Each row is a point on a landscape with many peaks, with its height.
From any point a climber steps to the highest of the 2 points nearest to it. It stops when none of these is higher. Distance is the straight distance between rows; heights are no part of it.
q115 (h 41): [ -6   2  15   3  14  45  11 -26 -24  28  12  -7 -15   3 -11   4 -10  -5
 -27  19 -13 -10  11  -1   5  23 -25  -7 -14  -3  -3  -2   4 -20]
q620 (h 18): [ 18  -4   1 -58  22  23 -22 -19 -37  15  19  -3 -42 -12 -15  13  14  -6
 -32 -21 -12   5 -17  -8  19  21   4  18   0  10  18   6  -9 -13]
q893 (h 151): [  1  11  -3 -16 -31   2  12  29 -12 -14  -5 -14  13  10   2 -12  12  33
  -4  46  -5 -10  10   2  15   4  12 -32   2   8  31   9  -4   8]
q938 (h 334): [-14  -6 -23  -5   5   1 -17  12  -1 -10  14   5 -34  -2  29  19  13 -23
  15 -31  14   2  -3 -17   4 -28  16  -3  -9 -13  25  -5  -1   1]
q867 (h 112): [ 19  21 -17 -27 -29 -20 -11  -8 -10   0 -48 -15   6 -17 -36 -20   9 -45
 -16 -26 -15  -8  -7  -8  -2   5  15  34 -15  -4  18 -35  11  -1]
q669 (h 306): [-37 -24  13  31  37  -3 -19  -2  46 -34   8  29   0 -10   6  25  16  15
  42  22  28   1 -21  -6   9 -21 -11 -36   6 -19 -26  27   1  29]
q715 (h 26): [  6  -9  -6 -22  29  37   3 -29 -17  13  29   7 -53  -9   9  14   6 -16
 -21 -17 -13  -1 -17 -13   4  15  -4  18  -7   2   9  13   2 -19]
q121 (h 291): [ 30   9   4 -51   2 -21 -45  18   0  -8   6  12  -3 -31 -22  -3 -10 -57
  -5 -26  -1  24 -14  49  13  -5   3  16  27 -14  10 -16  12   5]
q994 (h 336): [ 24  29  46   1 -18  -2  13  13 -39   7 -13 -31  50 -26 -35 -11 -23  27
 -37  38 -17  18  18  15 -18  20   5  17  16  -7 -29 -23   4   7]
q127 (h 479): [-14  12 -23   0 -30  17  37  18  -9  25 -13 -29   0  26   9 -33  -6  42
 -17   8   4 -12  29  -9   7  -5   6  -6 -17  21   5  -1 -17 -10]
q539 (h 309): [ -5  16  28 -17 -16  -7 -16   9 -13  13 -14 -23  45  -7 -59   3 -27  -1
 -30  -4  -9  -9  27  11   1  -5  -5  -1 -15 -14  -5 -27  -7  22]
q43 (h 337): [ 18  27  33   5  21   6 -27 -22   7  -2  29  35  -4 -36 -27  16 -22 -66
   1  -7   1  13  -5  34  -8  -4 -20  -2  19 -54  -6  -2  33 -16]
q748 (h 469): [-11   9  27  39  34  29  -8 -19   3  21  40  24  34   7  -7  27 -33  -9
   5  18  18   7  31  31   9   4 -34 -19   5 -14 -19  10  13 -22]
q651 (h 260): [ 26   7  40 -24 -12  -2 -26 -13 -26  15  -7  -3   6 -38 -52   3 -29 -38
 -31 -11  -7   7   8  41  -1  15   1  17  -1 -15  -7 -16  12   4]
q427 (h 258): [  9  13  32 -35 -21 -43 -25   4 -12   5 -44 -47  54  -6 -76  -5 -31  -8
 -24   4 -21 -17  14  -5   5   9  -5  20 -15 -20  10 -31 -11  27]
q649 (h 548): [  5 -22 -19 -23  53  -9  11 -18   0 -10  38  25 -76   8  53  20  30   7
  29 -20   1  10 -56 -53 -14   9  -3  23  -4  13   5  29   1 -11]
q163 (h 220): [ 13  15  24   9 -17  12  68  10 -36  29  10 -17   7   9  13 -31 -30  50
 -21  61 -19  -5  25  10  -8  33 -19  -9   6  10 -28   4  -1 -22]
q195 (h 133): [-20 -26  12  43  -8  10  16  40  25  -1  14  20   7  25  47   5 -14  28
  15  37  27 -11   3  -6   2 -22 -13 -46   7  -7   6  41  -2  -9]
q607 (h 460): [ 27   8 -33 -34 -12 -14  -8   0  -8 -14 -24  -7 -20  -1   4 -15  27 -13
  -3 -23 -20  -6 -19 -15   2   8  23  16  -7  16  26 -18   4   3]
q943 (h 186): [ -8   9  21 -18   6  17 -14 -17 -14  -3  -2   2 -16 -22 -25   8   2 -33
 -14  13 -18  -7 -16 -15   6  15   4  -3  -8 -36   5  -6  13   3]
q141 (h 256): [-11   7   1 -17 -21 -40 -37   1   9  -4 -35 -32  76 -12 -50 -10  -2  -4
  -9  -6 -20  -1  11  24  -6   4  10  19  27  15 -15 -30 -18  29]
q7 (h 191): [  0   4  12 -37 -18  -5 -23  10 -13 -11 -20 -30  30 -11 -33  -5  -4  19
 -18  21  -5 -11  27  27  20  16  12 -12   3  17  10  -7 -10  24]
q816 (h 99): [  8 -41  14  29  42 -15   8 -13  44 -32  -4  45 -49  -2  18  16  31  20
  47  19  42  21 -28 -21  12 -22 -14  -5  -4  15 -39  23  -5  49]
q510 (h 159): [-14 -13   0  36 -34  -6  28  29  13  10 -12  -8 -11  43  43 -27   6  39
   5  33   3 -23  -9 -35  -1  -3   4 -25 -12  -9   8  22  -3 -13]
q734 (h 462): [ -5  13  15  16 -14   3  16 -26 -21  19 -17 -27  37 -16 -22 -22  -1  31
 -34  36 -18  11  12  30 -18  32   5  36  39  44 -46 -11 -16 -10]
q199 (h 331): [ 33  15  -2 -31 -21 -35 -34  13   8 -12 -22  -1  18 -25 -16 -22   5 -62
   4 -37 -11  18 -14  46  -6 -10   7  30  23  -4  -1 -20   5   7]
q300 (h 324): [-23 -44   4  18  44   6  -5  -9  16 -21  51  46 -41 -25  43  39  12   3
  51  32  32   3 -20  -8  10  -9 -10 -35  18 -25  14  53  -7  -9]
q552 (h 251): [ -1 -30 -22   3  -3 -17   3   1  20 -27 -29   7 -26  12  23  -9  35  18
  30   7  -8 -13 -38 -40   6   0  27 -25 -16  15   8   5   3  10]
q215 (h 355): [ 36 -14 -40 -27  11   3  12  -1  -8   2   2   1 -27  25  41 -22  18   7
  -6 -44  -9  28 -17  13 -18   3  13  38  16  59   1   7  -5 -10]
q698 (h 398): [ -7   8  16  41 -13  23  -8  19 -22  38  49  13  11   3  15  26 -38  -2
   9  16  36  10  39  -2  15 -22 -26 -34 -21 -48  32  11   1 -16]
q564 (h 411): [ -8  28 -10  14 -45  -3  36  26 -11  17 -26 -33  29  16  -5 -24   0  44
  -2  11 -13  -6  21 -13  -9   6  14  10  -6  10   0 -11 -14   6]
q935 (h 422): [  6  -2  27 -22  -7  19  10 -38 -28  24 -14 -20  14 -25 -35 -14   0  31
 -38  26 -14   8  21  47  -1  39  -5  35  26  32 -32 -12 -18  -4]
q600 (h 575): [-21  27  43  46  19  19   3 -16   4  -5  17   9  67  19 -20  22 -19   5
 -12   2  -5  -2   0 -14  -6   2 -32  -3  -6 -26 -32   7  -1 -17]
q664 (h 475): [ 21   5  -1   3   2  12  18   0   6 -17  12  18 -40   1  35  -5  11 -31
  -1  -4 -20  -2 -20 -17 -13   5  -1   4   4 -21   6  -5  31 -16]
q375 (h 165): [-12   1  14 -16  -3   7 -22 -10  11 -21 -16   4  12  -4 -36   9  22  -3
  -2  20 -21 -24 -20 -23  12  11   4 -26  -7 -28   5   2  11  12]
q47 (h 307): [-37  -1  -9  10   9   3 -25   0  -1   0  36   7 -33 -17  14  40 -13 -22
  14 -29  24  -5  14 -13  14 -36   3 -17 -14 -38  34   2  -4   0]
q850 (h 346): [-36  10  29  -4   3 -11 -34 -15  -1  11  -4 -14  54   4 -62   7 -28  15
 -27  -5 -13 -25  30   6  11   8 -20 -13  -5  -1 -13 -16  -5  25]
q554 (h 139): [  0  -1 -38 -32 -18 -22 -32 -11   7  -1 -42 -31  24  -4 -35  -5  11  -3
  -1 -26 -11 -18   3  17  15   7  24  13  -5  40  17 -21 -19  21]
q54 (h 240): [ -9  26  14   5 -27  -1  63   4 -33  20 -14 -35   9  17  -5 -31 -20  67
 -22  61 -18 -15  31   2  -6  38   2   8  27  32 -28  -3 -12 -18]
q840 (h 104): [ 28  20  11 -38 -31  -6   7  26 -41  18 -24 -19 -31 -15   5  -5 -10 -16
 -25  -8   0   3  11 -22   3  -7   0  15 -32 -52  25 -38  21 -12]
q337 (h 144): [-11 -22  -4  18 -28   7  22  46   6   2   8  15   0  29  47 -10   3  27
  11  33   7  -8  -4 -11   8 -12   8 -37  -5 -10  29  27  -5  -1]
q978 (h 351): [  4  38  -2  10 -47 -12  23  25 -16   2 -26 -40  60  -5 -29 -17 -23  36
 -11  22 -19   5  20  -3  -7   6  14  28  14  12 -16 -29 -15  13]
q338 (h 225): [-15 -23 -16  27  10  12  23   3  28  -8  -8   7 -13  35  18 -13  13  34
  13  -2  22  -6   3   0   0 -11   5  -9  -3  52 -24  10  -8  11]
q21 (h 221): [ 18  -9 -36   0 -14 -24  -1  10  19 -27 -54  -9  -7   5   9 -18  36   5
  33 -10  -6 -19 -27 -39  -3   1  28 -12 -27  14  12 -22   1  18]
q274 (h 297): [ 11  -2 -11  -3  -2  12  -4 -25  -4  19  -5  -5   7 -14  -2 -11   1 -15
 -17 -37  -2  23   5  51 -18  10  11  42  27  41 -14  -8 -16  -7]
q482 (h 459): [ 20 -13 -20 -14  62 -13   2  -8  14 -30  30  43 -68 -19  44  27  18 -17
  37 -39  28  36 -42 -16  -7 -24  -7  40  19  -1  -5  15   4  -3]
q941 (h 205): [ 12   8  -7 -43 -33 -40 -24   2  -9  11 -49 -47  28  -8 -55  -2 -13 -12
 -23 -12 -17 -16  26   3  13  10  15  25 -19   3  25 -33 -15  22]
q178 (h 353): [-12 -15  -7  10   8   2 -16   6  31 -25   1  13  10   4   1   6  21  -1
  21  -3   6   1  -5   7  -1 -18  11 -21   4   3   3   2  -1  29]
q617 (h 85): [ 12  17 -25  -7 -22 -28 -11   3  16 -19 -39   0   3  -9  -4 -15  21 -58
   9 -29  -9 -10 -31 -24 -11  -6  15  27 -12 -19  16 -34  21  -5]
q992 (h 230): [ 11  10  27 -43   6  -5 -38  -8 -24   9   6  12 -26 -37 -47  10 -22 -51
 -18 -10  -4  -4   3  16   8   3 -12  11 -12 -38  10 -23  22  -8]
q63 (h 390): [ 30   7  15  19  16   5   7  -5  32 -26  11  27  14  -8  12   1  -2 -43
   8  -1   1  31 -19  35 -23   1 -13  15  25 -16 -19   8  26  -3]
q631 (h 377): [ 37   2 -37 -33 -22 -10 -10  -5 -15   6 -34 -15 -10 -11   9 -28  22 -22
  -5 -53 -17  16 -15  10  -5   2  27  43  14  40  16 -24  -7  -7]
q41 (h 317): [ 18  33  35  22  10   1 -19 -12  -8  12  34  21  14 -21 -21  24 -43 -49
  -7 -12  13  18  19  27  -2 -10 -19 -11  -4 -63   2 -14  31 -11]
q334 (h 7): [ 11   4 -34 -66  12  -4 -30  -9 -30   0   0  -1 -41  -9  -6  11  21 -14
 -19 -42  -5   3 -30 -18  15   9  10  39   0  10  23  -7   1 -14]
q16 (h 61): [  5  23  36  10 -21  15  20  22 -37  27  -5 -21  29   1 -29  -2 -25  30
 -24  22   1  -2  28 -12  -9  -1 -16 -17 -25 -42  -5 -13   7   5]
q106 (h 478): [ 20   0 -34 -23 -16 -10  14   2 -23   2 -12 -24 -24  27  18 -28  30  45
 -11   2  -9 -15  -1  -7  13  23  24  -8  -8  45  21   3  -8 -10]
q66 (h 445): [-10   2   4   7  33  29 -19 -22   3  20  42  18  10  -3 -20  24 -22 -12
   4 -11  17   8  29  44  17  -3 -21 -12  11   2  -4   6   1  -2]
q171 (h 383): [ 15 -21 -36 -19  26   4   7   8  -7  -2  26   3 -51  37  53   0  12  19
  -2 -28   6   9 -21 -23  -7 -12   1  16  -3  33  15  16  -2 -18]
q465 (h 238): [  1  23  27  21  -8   1 -21 -17  -7  29  -5 -10  43 -14 -47   7 -32 -36
 -24 -35 -10  12  21  25 -21  -8  -5  29   0 -20 -14 -24   1   6]
q220 (h 190): [-22 -29 -32 -14  11 -10 -30  -7  29 -19 -43  -2  15   2 -33   0  29  12
  23 -21   8 -21 -10  -3  20   1  20 -11  -7  41  -1  -8 -15  30]
q39 (h 107): [-12 -31   6  46  29 -28   5 -14  38 -20  -4  20 -50   4  26  10  31   7
  52   7  44   9 -35 -45  -1 -27   4 -19 -22   7 -25  17  -3  34]
q818 (h 290): [ 31  24  41  -3  -7  -5 -22   5 -17  23   5   5  18 -30 -29  -2 -41 -45
 -19 -11  10  19  12  34 -14  -4 -17  12   1 -45  -8 -27  25 -10]
q864 (h 116): [-24 -28  -5  44   8 -14  14   6  27 -17   9  12 -38   6  44   8  15   7
  35   8  32  -2 -19 -40  -8 -35   8 -24 -20  -9   6  20  -6  15]
q382 (h 498): [ -6  26  17  71  14  10  12 -10  25 -14  30  19  31   9  10  29 -25 -21
  12 -11  11  19   7  -9 -24 -28 -17 -14  -4 -48   0  16  16 -15]
q401 (h 236): [-21 -13  -5  43  11   7  41  10  26   6   3  11  16  37  32  -4 -11  38
   6  10  28  -8  25  12  -8 -10 -12 -14   6  55 -40  19  -8  -3]
q645 (h 503): [ -4  10  25  21   4  18  30 -22   1   8  -9  -3  39   7  -9 -22  -8  15
 -29  22 -15   3   7  15 -25  32 -18  20  27  23 -55   2  -1 -15]
q471 (h 244): [  7  13  19   2 -23 -15 -33 -22  -7  27 -17 -11  30 -24 -43 -12 -15 -53
 -22 -39  -4  12  13  53 -12  -6  -1  46  16  10 -25 -17  -9   6]
q172 (h 322): [-11  -1  -7  -5  10 -10 -29  -3  31 -27  -1  14  -1 -20 -17  12   8 -37
  22 -22  -4  -2 -22  -1  -1  -8   7  -5   3 -14   3  -2   9  19]
q655 (h 257): [  6  16  10  20  -9  17   5 -13  -2  18   3 -13  25  -6 -11  -7 -17 -16
 -24 -20  -4  21  29  35 -13  -4  -9  19   5   1 -19 -15  -3   3]
q618 (h 262): [ 18  -3 -11 -57  11 -13 -49  11  23 -19  18  27  -3 -32 -20  10  11 -35
   3 -17 -13  12 -22  40  26   4   4  10  26   3  10   0  12  19]
q299 (h 140): [ 14  28 -19 -25 -45 -18   9  21 -19  -2 -42 -18 -17  -3   3 -12  12 -12
  -9   0 -18  -5  -9 -36   9   0  -1   9 -38 -48  31 -27   7  -1]
q896 (h 270): [  5  -2  -9  -4  -8  -3 -24 -25  14  20 -22   1  18 -16 -30  -6   3 -42
 -10 -54  -1   8  -4  36 -10 -15  12  35   9  24  -5 -23 -11   6]
q250 (h 375): [-29  -1  13  33  11  26 -10  -2 -18  30  43  12 -15  -6  23  33 -19 -10
  20  20  23  -2  16 -17  14 -18 -18 -34 -18 -49  28  22  -8 -19]
q805 (h 354): [-36 -17  10  54  -6   4  -4  -1   9  15  42  22 -14  -4  57  32 -16  -4
  26  24  39   0  -2 -22   8 -32 -16 -38  -1 -38  33  45  -8 -26]
q445 (h 385): [-31  -5  -6   9  13  25 -19  -1  15   3  14  -4   8   6  -1   5   4   4
   1  -6  12  -9  18  11  15 -19  -4 -25   1  15  -1   8   3   3]
q413 (h 408): [ 24 -12 -16 -20  11  15  43  11 -18   3  31   2 -14  25  37 -23  -6  25
 -17  21 -22  10   3  21  -3  22  -4   5  18  49  -3  26   1 -21]
q776 (h 259): [-18   5   1  57   5  26  38  -3  14  13  16   5   7  25  31   4 -18   9
   5  -5   8  -4  11  -7 -16 -14 -24  -9 -14 -14  -1  12   3 -11]
q192 (h 538): [ 24  -1  -6   2   2  -6  33  -7  -4  -6  19  11 -63  12  66  -5  13 -22
   6   1 -26   0 -32 -41 -23  10  -1  -1 -11 -33  11  16  25 -29]
q573 (h 339): [ 23 -24 -46 -54  24 -21 -26  15   8 -35 -20  18 -30  -6   9   1  36   9
  27 -33   3   7 -43 -17  15  -1  27   6  -3  42  20  -5 -10  14]
q191 (h 535): [-20  28  38  53  16   5  -8  -3   5  -1  33   7  51  10 -11  34 -27 -10
  -1 -11   6  10  11 -16  -5 -15 -24 -14 -19 -59  -8   6   6 -13]
q633 (h 170): [  0   1 -15 -32  -8  10   4  12  -8 -15  -5  -5  11   4 -10  -7   7  34
 -15  20  -7  -7  17  29  25  11  11 -17  16  34   7   5 -11  12]
q751 (h 276): [  1  -1 -11  18  -4  15   6  -2  12   3   1  -1  23   3   8 -21  -1   6
  -4 -15   5  19  20  39 -13  -9   4  10  18  32 -16  -7  -7   3]
q162 (h 338): [-19 -43  -3  28  10   4  -1  12   7  -8  49  32 -27  -7  60  31   0  -1
  30  35  34   6  -9  -9  -1 -24  -5 -32   6 -21  27  40  -9 -12]
q49 (h 210): [-18 -27 -32   7  12   8  -6  -6  37  -9 -24   2   2  16  -4  -3  28  21
  10 -20  15  -8  -2  -4   9  -7  11  -2 -10  57 -17 -12  -5  28]
q333 (h 384): [ 46  30  28 -15 -36 -27  15  15 -40   5 -23 -35  35 -32 -30 -23 -17   2
 -21  37 -19  21   7  31 -23  24  25  23  24 -10  -8 -28  -1   9]
q242 (h 300): [-47  -7  -4  29  11  -1 -10 -19  19  -5  12   5 -26  -4   5  18  20  -8
  18 -16   9 -15  -9 -37   1 -12   2 -18 -17 -23   9   8 -11   6]
q713 (h 608): [ 10 -14 -17  -6  39  -5  23 -22  -9  -3  41  17 -80   6  62  13  10 -22
   6 -20 -22   2 -30 -42 -17  13  -8  17  -4 -12   7  16  12 -31]
q373 (h 556): [  4  -6 -28  -5 -24   7  45  21 -17  15   0 -17 -25  41  45 -32   9  44
  -3   9  -5  -9  15  -8  -3  12   6 -10 -10  36  12  17  -4 -19]
q623 (h 389): [ 25  17 -10 -17 -30 -26 -16  21   1 -12 -32 -11  40 -12 -22 -20  -7 -33
  -7 -15 -18  14   2  32 -10  -8  16  18  15  -5   6 -21   0  18]
q169 (h 286): [  6 -12  -9 -47   7 -21 -45  -3  40 -23 -13  20  -2 -26 -39   4  19 -41
  21 -27 -13  -3 -27  16  15  10   7  18  16 -10  -7 -11  10  17]
q449 (h 326): [-34 -35  -3   3  31   2 -24   2  47 -32  -3  15   5   3 -12  16  25  17
  30   8  20 -17 -15  -2  16  -9  -3 -30  10  11 -17  14   0  36]
q306 (h 465): [-15 -17   5  12  15  27  42   7  -5  18  25  15  -6  30  30  -5 -19  29
  -7  40   5 -13  15  14  11  17 -29 -26  12  26 -19  32  -3 -34]
q838 (h 298): [  6  25  33 -13 -29   5  23  -3 -37  12 -31 -35  40  -9 -39 -16  -7  48
 -33  46  -9  -8  21  -1   0  29   4   6   2  11 -12 -16  -5   7]
q201 (h 428): [ -3  19   8  38   1   4 -17   8   0  17  43  17  -1  -7  19  39 -30 -29
  15 -10  29  11  34   4   5 -47 -19 -23 -10 -60  26  -1   7 -10]
q293 (h 142): [-11   4   2 -11 -19   5  -1  19 -13  -5 -12 -15   6   7  -7  -2   8   5
  -1  27 -18 -21  -6 -18   8  -1   4 -20 -16 -30  25  -3  -4   7]
q684 (h 497): [ 27 -16 -26 -29  48   1  -3   2  11 -28  22  32 -55  -2  41   7  25  -3
  23 -16   0  26 -52 -16 -10   0  -4  24  14  10   5  16   8   0]
q31 (h 164): [ -8 -16 -28 -19  -5 -13 -31 -16  32 -13 -55  -5  43  -6 -51  -6  20  -5
   7 -22 -20 -10  -6   6   7   9  10  15   7  28  -3 -27 -14  25]
q613 (h 364): [ 21  14  26   1  24   9 -16  -7  32 -26  21  35   5 -34 -16   6  -3 -48
   9   1 -15  21 -24  38  -2   8 -15   1  31 -40 -26   7  19   1]
q880 (h 277): [ -7 -30 -28  -9  23 -12  -8   4  16 -26   2  19 -48  -6  21   8  45   5
  32 -15  13  -7 -35 -34   8  -2  18  -7  -9  18  10  11  -3  20]
q370 (h 388): [ 35  -5 -45 -50  -5 -11 -19  21  -4 -24 -19  -4  -9  10  11 -11  32  11
  10 -25  -3   0 -16  -5  10   3  33   9   2  46  35  -4  -5  12]
q90 (h 414): [-31  -2   0   9   9  19 -32  -8  -2  25  31   5   4   0 -18  24 -25  -5
   3 -11  18  -8  39  11  23 -20  -9 -35 -14 -14  14  -1   3   1]
q903 (h 492): [-19  -5  14  35  24  39  19 -12   0   6  37  28  16  12  13  15 -17   3
   2  36  20 -13  21  14  14  10 -37 -34   6   3 -13  28   1 -30]
q936 (h 382): [ 29 -26 -34 -17  25  -4  29  15  -6  -3  27   6 -25  33  51 -19  -3  30
   2 -10  -3  26  -6  18 -12   6   8  20  17  64  -8  24  -4 -13]
q97 (h 278): [-28   5   1  40  -6  11  13   4  10   9  10  -5 -16   9  28  14  -1 -11
   6 -10   8  -9  12 -29  -4 -26  -6 -21 -22 -36  14   7   2   0]
q228 (h 424): [ 13  18  15  30   8   3  12  -2  20 -24   1  21   4   2  17   0   9 -29
   9  -1  -6   7 -20  -6 -20  -6 -10   2   6 -36 -10   7  25  -7]
q45 (h 49): [-10   7  17   2 -10  39  16   0 -29  35  16 -14   6   7 -11  -4 -17  16
 -23  18   4   0  37   8   1  -3 -13  -8 -19 -14  -4  -2   0  -6]
q725 (h 299): [ -1  22   2  -3 -34 -35  -5  -4 -13  -4 -47 -46  82 -12 -53 -12 -10  22
 -14   9 -29  -6  13  -1 -13  12  18  37  15  15 -22 -32 -19  17]
q739 (h 359): [ -5 -22 -26   6  30   2   1   3   7 -11  31  13 -54  13  47  22   8  -4
  13 -37  17  10 -13 -14  -8 -26   9  11 -11   9  15  12  -6  -5]
q76 (h 539): [-16  19  31  29  16  30  13 -15   3   5  13   7  57   4 -15   1 -17  17
 -23  25 -12   4  11   3 -17  19 -31   0   9  -3 -45   2   9 -18]
q716 (h 189): [-23  -1  11  12 -15   5  48   2   0  18 -16 -14  -5  44  23 -32   3  52
 -12  41 -11 -34   4 -16  -3  34  -8 -24   5  25 -25  16  -9 -29]
q346 (h 436): [ -4 -28  -6  -1   3   9  51   9  -2  13  14   9 -20  36  43 -29 -11  33
  -8  27 -17 -13  18  11  -7  23  -6 -11  16  50 -24  32  -6 -34]
q443 (h 33): [  1  -9  11  -9  16  33  28 -33 -26  18  16   1 -52  21  15  -9   7   0
 -17   8 -19 -12  -5 -19   3  37 -15   3 -11   1  -2  16   8 -27]
q230 (h 467): [ 39  21   5 -29 -30  -6  -5  26 -16 -11 -17 -18  27 -21 -14 -21   4 -13
 -12  19 -24  20   6  41  -9   8  16  10  27  -4   1 -14   5   7]
q889 (h 305): [  7 -34 -47 -29  35 -22 -25   3  17 -31 -18  23 -48 -12   4  11  48   8
  49 -31  19   8 -53 -45  13  -3  16  21 -13  32   1 -14  -4  31]
q258 (h 219): [  5  10   9 -41 -18 -44 -34   8  -2 -13 -22 -33  65 -12 -63   0 -15  20
 -15  21 -13 -13  28  37  19  11   5  -3  25  14  -5 -20 -17  34]
q104 (h 175): [-20 -24   4  28  -6  -3  36  -2  20  12 -20   4 -15  50  32 -24  18  49
   9  33  -4 -35 -21 -42  -6  18   7 -28 -18  19 -25  26  -2 -19]
q779 (h 78): [ 20  30  31  -9 -32   8  17  25 -28  17 -17 -28   7 -16 -11  -9 -24  -7
 -22   3   0   6  16 -16  -9  -8  -4   4 -38 -53   7 -26  20   1]
q444 (h 329): [ 36 -14 -28 -19   5  -7  -8 -14   2   7 -23  -3 -15  -4  15 -26  26 -10
   2 -53 -13  34 -21  24 -10   6  23  49  32  65 -14  -9 -14  -4]
q654 (h 380): [-23   6  32  -2   4  14 -37 -10 -17  28  22   0  27  -1 -54  17 -39   6
 -12   5   4 -19  39  19  22  -4 -19 -28 -14 -15  -3 -11   1  17]
q977 (h 206): [  2   3  16   7 -12  22  42  -9 -22  17  -1 -13  -2  20   6 -30  -2  31
 -26  40 -25 -10  13   0 -12  32  -9  -3   0  15 -20   3   2 -20]
q749 (h 266): [ -1  16   6 -15 -33  -1  28  -6 -37   9 -24 -41  15  -4 -17 -17  -4  65
 -25  49  -1 -15  37  15  11  35  25   5  13  35 -14  -6 -19  -5]
q363 (h 125): [-31 -27   7  72   3   5  12  18  35 -11  15  20  -1  18  40  16  -2  18
  31  16  47   0  -4 -15  -4 -42  -5 -31  -9  -8   0  38  -8   9]
q590 (h 204): [-17  14  19 -29  20   3 -23 -13 -26   3  19  12 -38 -38 -30  22  -8 -46
  -7  -8  -2 -19   5 -24   3  -2  -2  -3 -11 -49  15 -12  17  -4]
q485 (h 319): [-36 -19  -3  23  25  12 -16  -6  17  -9  37  19 -24 -10  16  36   2 -10
  24  -5  20   5   5  -9  11 -22  -1 -22  -1 -16  13  26  -4   4]
q891 (h 463): [-18  27   4  56  -4 -11   5   9  13 -10  24   9  11   0  13  30 -26 -26
  22 -25  24   9  16  -7 -13 -47  -6 -10 -12 -60  16   4   4  -8]
q263 (h 156): [ 29   5 -30 -45 -42 -46 -20  -8 -18   5 -71 -35  17 -16 -48 -19  -3 -29
 -13 -19 -13 -16   9  -6  11  18  21  40 -18  16  38 -41 -14  -2]
q961 (h 421): [ 15 -12 -29 -44   6   3   8   4 -25  -1  11  -4 -36  33  36 -10  24  40
  -7  -6  -9  -2 -27 -19   8  13  18   4  -2  35  26  22 -11 -12]
q922 (h 308): [-41 -27  18  44  36  -6  -9 -15  37 -19  30  29 -18 -28  26  43  14   5
  53  25  37   3 -20 -22   0 -20  -9 -45   6 -30  -1  41  -1   9]
q81 (h 182): [ 12  12 -36 -14 -40 -28   5  22   3 -11 -53 -20   4  15   1 -11  23  -5
  13  -7 -14 -17 -18 -45   7   1  25 -11 -24 -16  35 -29   8   6]
q460 (h 247): [-27  -4   3  68   2   6  51   7  31   1   8   4  19  50  31  -6 -17  30
   8  -1  16   1  17  -7 -22 -18 -27  -8 -12  15 -26  18  -2 -13]

For each start below, name the point where the climber stops.
q293 => q713
q893 => q373
q31 => q485
q195 => q230
q922 => q600
q620 => q607
q299 => q607

Call two points neighbours if one is among the 2 nearest of the other. Go from one point of each pair to the other, from neighbour to neighbour, staying as high as possible. Name the lowest point that can't be avoided.
q485 and q373 => q47
q178 and q600 => q669
q485 and q713 => q293
q178 and q607 => q444
